A landscape with many valleys, sampled at points; each row gives a point and its height.
From any point a ball rolls to the lowest of the 2 points nearest to it. It stops when none of these is lower. Distance is the straight distance between rows; heights are no part of it.
z_250: [ 33  21 -26  26   7 -12 -25 -23  12 -10  13  15 -12  38 -18   5  -5  -9
  48  16 -16   1  23]  (h 332)
z_870: [-24  34   4 -18   9  41  -9  -4  28  -1   8  -4   9  19  -6  -5 -29 -22
 -19  13  -1   6 -19]  (h 641)
z_822: [ -4  30  24 -17  -5 -15  -2 -25  12   1 -23  25 -14   0   7 -23  12  -5
 -18 -38  19  32 -32]  (h 400)
z_117: [  3 -40  -7   6 -16 -15 -15  12  81  -7  17  10  -4  12   2 -14   4 -34
  13  18 -19  28  10]  (h 481)
z_348: [-35   8  -9   0  -1 -20  -1   8  -9 -24  12 -36   9  -2 -48   6 -42  -4
 -41  10  40 -12   4]  (h 711)
z_367: [ -1  13  29  26  -8  24  -2  19  40  -5  17  16 -14  24  14  -2 -30  20
  -5 -11  16   8  -7]  (h 270)
z_910: [-53  33 -12 -49  15  11  32 -19  -6 -15 -27  25 -29 -23 -29 -15  -7 -14
 -25  13  12  11 -23]  (h 454)
z_788: [-19  15  -9 -20  -8   6  13  -2 -15  14 -33   4  15   1 -11  -7  11 -15
 -24  -9   8  27 -26]  (h 205)
z_288: [ 10 -30 -13  35  10 -34 -14   1  47 -14  16  29 -31  11  -7  14  -9 -14
  59  13 -14   5  38]  (h 419)
z_43: [ 22 -33   4  13   1  22   3  20 -29   3  12 -12  -7   2  23   5  -7  28
  20 -16  20  -3   8]  (h 671)
z_347: [ 18   4  17  19 -13 -22  -9   9  -6 -10  -4 -16  26  -6  22  18   1 -24
 -20  20 -24 -27  20]  (h 562)
z_335: [ 11  14   4  28  -6  -1 -35 -20 -20   6   8  16  21 -16  -3   4   4  -5
  18  24 -27 -23  29]  (h 217)
z_651: [  8 -18   7  30   1  -4  -4 -25  37  -6  24  31  -2  24 -13   6 -10 -35
  41   1 -30 -17  53]  (h 365)
z_109: [ 10  34   4  20  -7 -32 -35 -39 -16  -7   4  12  10  -7 -11  11   4   0
   8  24 -33 -19  25]  (h 156)
z_458: [ 20 -24  30 -16  12 -17  -4 -14 -36  -1  -7 -19  -1   2  29  -2  23  13
  -3 -25   9 -22  -5]  (h 366)
z_218: [-33   1 -19   0  -5   1  -6  18  -1 -18  30 -20  16   5 -70   1 -45 -15
 -25  20  23 -18  24]  (h 738)
z_77: [ 35  -5  -3  40  31 -12 -23   8 -12  10  11 -15 -42 -28  25  27 -16  18
  26  14 -29   0   3]  (h 626)
z_99: [ -1 -20   6 -24   6  18  10  -3 -37   6   8  -1 -27 -15   9  -2  -3  34
  19 -45  30  28  -8]  (h 219)
z_159: [ -5 -36   8  19 -28 -10 -11  33  72   0  18  19 -18  16   2  -5 -10  -6
  26   8   1  24  16]  (h 466)
z_799: [-40  22   0 -24   1  -9  -3   4  -6 -19   2 -25   4  -5 -30  11 -35 -12
 -48   3  22  -3 -12]  (h 679)
z_876: [-16 -17 -32   5   3   0  31  22 -35  -5  10 -31  32 -28 -31  19 -13  -3
 -18  46 -14 -23  35]  (h 341)
z_936: [ 15  31   9   6  -8  13 -16 -20  34  10   0   5 -10  38  -8   2  -5   9
   9 -11  13  29 -19]  (h 546)
z_780: [ -6  35  -6 -46  -9  -1 -17 -17  -1  17  -6  -1  23   8 -51  16   2 -30
 -13  19   7  42   2]  (h 452)
z_11: [-15  -9  22 -38  -1 -27  31  -5 -27 -12  -7 -29  17  -2  19   1  13   4
 -42 -24  -8 -23  -9]  (h 445)
z_687: [ 17  24  10 -16 -12 -25 -12 -36   9   4 -22  18 -37   7   4  -7  13   1
   5 -44  26  36 -19]  (h 448)
z_854: [ 22   0 -10  39  10  -2 -47  -6 -19  24   1   5  10 -32   3   0   8   6
  27  20 -22 -21   4]  (h 188)
z_36: [ -7  -8  -4   5  -3  34   9   8 -20  10  -3  13  -9  -1   0  -2  -9  38
  20 -32  35  31 -17]  (h 163)
z_807: [ -1  37   2 -35 -21 -17 -18 -31   3  14 -20   5  12  15 -21  10  17 -23
 -10   3   4  32   1]  (h 364)
z_707: [-27  20   4 -23   0  14 -21   9  12 -15  33 -17  10   8 -64  -1 -55 -24
 -22  15   9 -19   5]  (h 728)
z_848: [ 16 -17  15  36  -9 -27 -10  15  18 -10   1   0  17 -11  34   7   4 -34
  -6  17 -29 -35  28]  (h 576)
z_944: [  5  15  30   4  -8   7 -11 -14   9 -13  10  11 -33   7   8   9 -17  34
   2 -42  31  28 -15]  (h 282)
z_535: [ 18 -28 -23   9 -15 -12 -25  19  53  -7   4  17  17  -1  14  -9  15 -34
  10  36 -19  17  17]  (h 495)
z_772: [ 22 -20  -2  25  24   5 -34  13 -25  29  -6  -8   8 -24  18  -3  18  11
  25  20  -8 -29  -5]  (h 151)
z_994: [ -7  22  37  12   8  22   1   2  20 -17   7  25 -12  11  13  -3 -17  35
  -3 -20  29  22 -23]  (h 204)
z_595: [-38  29 -12 -39   9  10  50 -16  -9 -14 -25  32 -32 -39 -18 -36  16  -6
 -23   1  -6   8 -28]  (h 471)
z_309: [ -4  -6  18 -36   3 -18 -21 -33 -48  20  -9  -7  -1 -25  18  -1  23  11
  17  -1   3 -25  15]  (h 363)
z_952: [ 36  -2  19  15  -3 -14 -14 -17 -20  -5 -16 -16   0   5  27   8  14   6
   4 -14   9  -5  -6]  (h 399)
z_569: [-24   5   4   1  22  28  64 -19  -3 -16 -13   7 -18 -32 -13 -25  31   9
 -15 -11 -17  -2 -49]  (h 383)
z_885: [-16   3  32  18  13  23  23  22   1 -27  12  22  -8  -6  13  -3 -14  49
   4 -30  26   7 -29]  (h 110)
z_894: [ -9 -12 -20  15 -14  49   3  19 -11  18   7  14  -3  11  -1   0 -16  32
  31  -9  34  26   3]  (h 211)
z_833: [ -3 -13   8 -34  10 -23  30   4 -47  19 -38  -8  13  -4 -16 -11  37  -2
 -16   9  -5  -2 -12]  (h 453)
z_166: [ -5 -19  26 -41   0 -25  16 -18 -25  -4   3 -13  -1   0  29 -14  24  17
 -13 -47  11 -27  -4]  (h 398)
z_79: [ 36  10 -18  23 -12  -1 -18  -1  38   5  17  12 -14  39 -17   7  -5  -4
  47   8  -1  14  15]  (h 302)
z_110: [ 10  38  18  12   0 -56 -29 -34 -23   6 -17  -5  15 -21 -13  16  12   9
  -4  25 -30 -10   6]  (h 250)
z_639: [-29  -5  -5  -5  11  33  54 -15  -5 -13 -17 -14 -15 -39 -23   2  15  12
 -38  -6 -20 -19 -43]  (h 296)
z_255: [ -8 -16 -27  17   2  27  30  26   7  10 -13   1  19   3  14 -11  10  30
   3 -12  13   6 -24]  (h 276)
z_671: [-29  18  -1 -15  14  20  57 -19  -9 -10 -17  31 -25 -30 -13 -49  30  11
  -2 -12  -8  11 -36]  (h 427)
z_699: [ 15  -3  17  34 -26   5  -7  12  36  -3  23   6 -27  32  10   9 -21   3
  13 -15  10   7  18]  (h 312)
z_862: [-53  39   4 -58  11   9   5 -21   9  -3 -13  12  -7  -7 -16  -6 -14 -16
 -28   4  14  13 -16]  (h 380)
z_282: [ 43  -1   8  33  -8 -19  -9   5  12 -10 -12  -9   2  13  32  13   8   1
  -3  -8   3  -7  -5]  (h 425)
z_428: [-12   0  18 -49   2 -34  -3 -17 -48  34 -28   6   2 -27  -3 -15  33   1
  13   7   7 -12  17]  (h 406)
z_39: [  4 -22  16 -40  34 -12 -19 -27 -47  22  -2 -10 -27 -22  22  -3  25  11
  17 -11   7 -18   5]  (h 326)
z_475: [ 16 -38  -5   9  36   8   2  13 -33  19 -11 -14  11   3  16  -1  30  21
  17   7   5 -30 -10]  (h 190)
z_50: [ 11 -24 -20   1   2 -14  14  47   9  -7 -13 -23  33 -10  30   5   8  -9
 -33   9 -11 -25 -13]  (h 514)
z_404: [ 13  18   5 -11 -15  -8 -13 -22 -14  14 -33   7   7  10  -2   0  22 -14
   0 -11  17  30 -12]  (h 280)
z_292: [  6 -31 -10  26  20 -23 -14 -22  56  -5  10  45  -4   8 -16   0  -3 -23
  51  14 -36 -12  41]  (h 386)
z_277: [ 21 -35  16  35   7 -25 -20  25  11   4   1  -7   8 -19  41 -10  11  -8
   7  21 -24 -46  13]  (h 586)
z_396: [-18 -17 -30  -3 -12  13  43  18 -22  -5   1 -38  18 -12 -13  18  -3   0
 -28  21 -20 -32   8]  (h 266)
z_233: [ 12  31  11  18  11 -40 -26 -13 -20  19 -19  -4  36 -32 -23  17  12   1
 -11  42 -24   5   5]  (h 329)
z_324: [ 19 -13   3   3  13 -16   4  26 -15   8 -25 -19  39  -6  17  13  21  -6
 -19  19  -9 -25 -10]  (h 536)
z_663: [  5  14   7  -2 -21  -9  -8   3  -5 -13   8 -17  28   4   0  21 -11 -30
 -35  12 -13  -4  22]  (h 589)
z_444: [ 24  32 -16   9   5 -27 -26 -42  -1 -23  16   1 -24  44  -2   9 -10  -1
  38   4 -12   1  24]  (h 370)
z_542: [-12  26   5 -17 -14 -12 -14   2   3 -16   4 -24  16   5 -17  24 -23 -28
 -49   4   3   5  -2]  (h 632)
z_130: [  4 -41 -40  15 -10  16  20  41  11   9  -6  -2  19  -3  25 -18  18  24
  16  12   6  -5  -3]  (h 242)
z_392: [ 25 -14  21  23  17 -12  16  29  16  -9  -4  -8  16  -2  26  -5  13  22
 -17 -42  14  -1 -43]  (h 467)
z_746: [ 22 -31  19 -27  48   3  -6 -13 -45  12   9 -16 -33 -19  25  11  14  22
  13 -16   6   5   1]  (h 291)
z_624: [ 20  -3  18  27  -5  -1   7  22  23 -12  -1  -8  12  10  35  -1  -3   9
 -25 -29   8  -1 -20]  (h 451)
z_640: [ -6  39  18 -12  14  39  -8 -16  36   8  -2  11   0  26  -4 -12 -16  -1
  -1   8  12  27 -29]  (h 592)
z_464: [-10  -2 -11  12 -19  49  -9  22  23  25  22  20   3  27  -8 -12 -16  14
  32   4  22  23  12]  (h 246)
z_358: [-16 -36 -35   1  -1 -10   9  43  -3  -7   4  -4  37 -38  -2  -1   3 -25
 -12  49 -29 -28  31]  (h 413)
z_380: [-36  13 -33  -7  -8  29  20  10  -7  -1  -5 -13  18  -1 -15   8 -16 -10
 -31   9  -3  -1 -15]  (h 212)
z_144: [ 44 -27  13  22  13   3 -12  26 -18   2  11 -12 -26 -17  29  28 -11  19
  23   4   0  -1  13]  (h 654)
z_388: [ 13 -27   1  21 -19 -21  -7  20  64  -5  20  20 -35  27 -13  13 -13  -5
  48   4  -5  15  23]  (h 450)
z_34: [ -3  -9   1   1 -19  23   5  -6 -25   4   5 -10  11  15  24 -10  -3  15
   8 -18  16  -2   8]  (h 684)
z_263: [ 15 -50 -22  12  16  13  18  33 -11  13  -2 -16  12   5  26 -11  24  29
  16  10   0 -34  -2]  (h 215)
z_881: [-36  17 -28 -10   5  28  28   0 -11   2 -28   1   8  -7 -16  -3   0  -4
 -25  -2   1  11 -36]  (h 117)
z_86: [-30   7 -12  -3 -17  34  21 -10 -13   7  -1  -3  17  15  12 -15  -3  15
  -6 -12   8   6  -9]  (h 697)
z_69: [ 11 -21  -6   9  19  -6  28  35  10 -11 -15 -21  28  -4  26  -3  16   7
 -35 -26  -5 -18 -42]  (h 488)
z_604: [-23   7 -27   2 -14  39   3  21  19   6  12   3  28  14  -1  -6 -14 -24
 -15  12  -6   1   5]  (h 285)
z_544: [-17  29  14 -39  -2 -21  18  -5  -2  -2 -23  29 -11 -20   4 -41  18 -15
 -32 -35   3  21 -31]  (h 351)
z_141: [  6 -36   8 -41  32   6  21  -4 -44   9  15  -5 -35 -18   7  -7  21  25
  19 -45  19  18  -3]  (h 254)
z_621: [-23 -28 -52   3  -6   3  16  37 -10 -11  14  -5  31 -29 -35  12 -13 -25
 -14  42 -11 -18  37]  (h 385)
z_338: [  9   7  -6  14 -15  15 -19  -7 -10   6   8  19  36   3  -4   3   7 -20
  12  26 -15  -6  37]  (h 252)
z_892: [  5 -12   5 -45  10 -24  10  -2 -57  28 -34  13 -11 -13 -12 -33  46  -1
   7   2   3  -4   0]  (h 431)
z_979: [ -9   2 -17   1 -21  37  -4   2   5  11  22  14  39  21 -11  -6  -2 -27
   9  13 -10   2  34]  (h 278)
z_697: [ 10  20  12   2 -20   0 -14 -21  15 -16  24  -2 -47  29   4  24 -29  28
  13 -28  16  23   7]  (h 359)
z_238: [-26 -16 -19   0  -9  30  54   1  -6  -8  -3 -34   2 -15  -8   9   3  15
 -41  -3 -27 -34 -21]  (h 145)
z_622: [ 17  -4  11  33 -20  -3 -10 -16  19  -8  26   7 -17  29   6   7 -13 -20
  28  -2  -8  -4  44]  (h 342)
z_827: [ 19  30  -3  -6 -12 -15 -22 -41  13   0  -8   1 -27  38  -5  10   4   7
  21 -19  16  31 -10]  (h 503)
z_865: [-33  33   5 -47  -3 -17  10  -4  -2   4 -28  11  -6 -14 -14 -14   0 -22
 -42 -14  10  29 -21]  (h 290)
z_67: [ 13   9  -2  11 -19  30 -10   9  47  20  26  13   3  35 -13 -11 -15 -10
  28   7  -1  17  12]  (h 272)
z_173: [ 26  21  -7  11  -4 -23 -11 -24  -7 -27  15 -11 -46  27  16  27 -21  13
  26 -11   6  18  18]  (h 432)
z_294: [-27  31   5 -30  -5  28 -15  -3  21  -8  27 -12   8  15 -27   2 -41 -34
 -25  12 -11  -1  -1]  (h 683)
z_75: [ 35 -20   4  50  18 -23 -31  13   1   4   8 -12 -26 -24  34   5  -5  10
  21  13 -23 -31   6]  (h 601)

For each start below, name the point where the ball stops.
z_324 | z_458
z_892 | z_36
z_833 | z_36
z_707 | z_865
z_250 | z_36
z_34 | z_347
z_218 | z_347
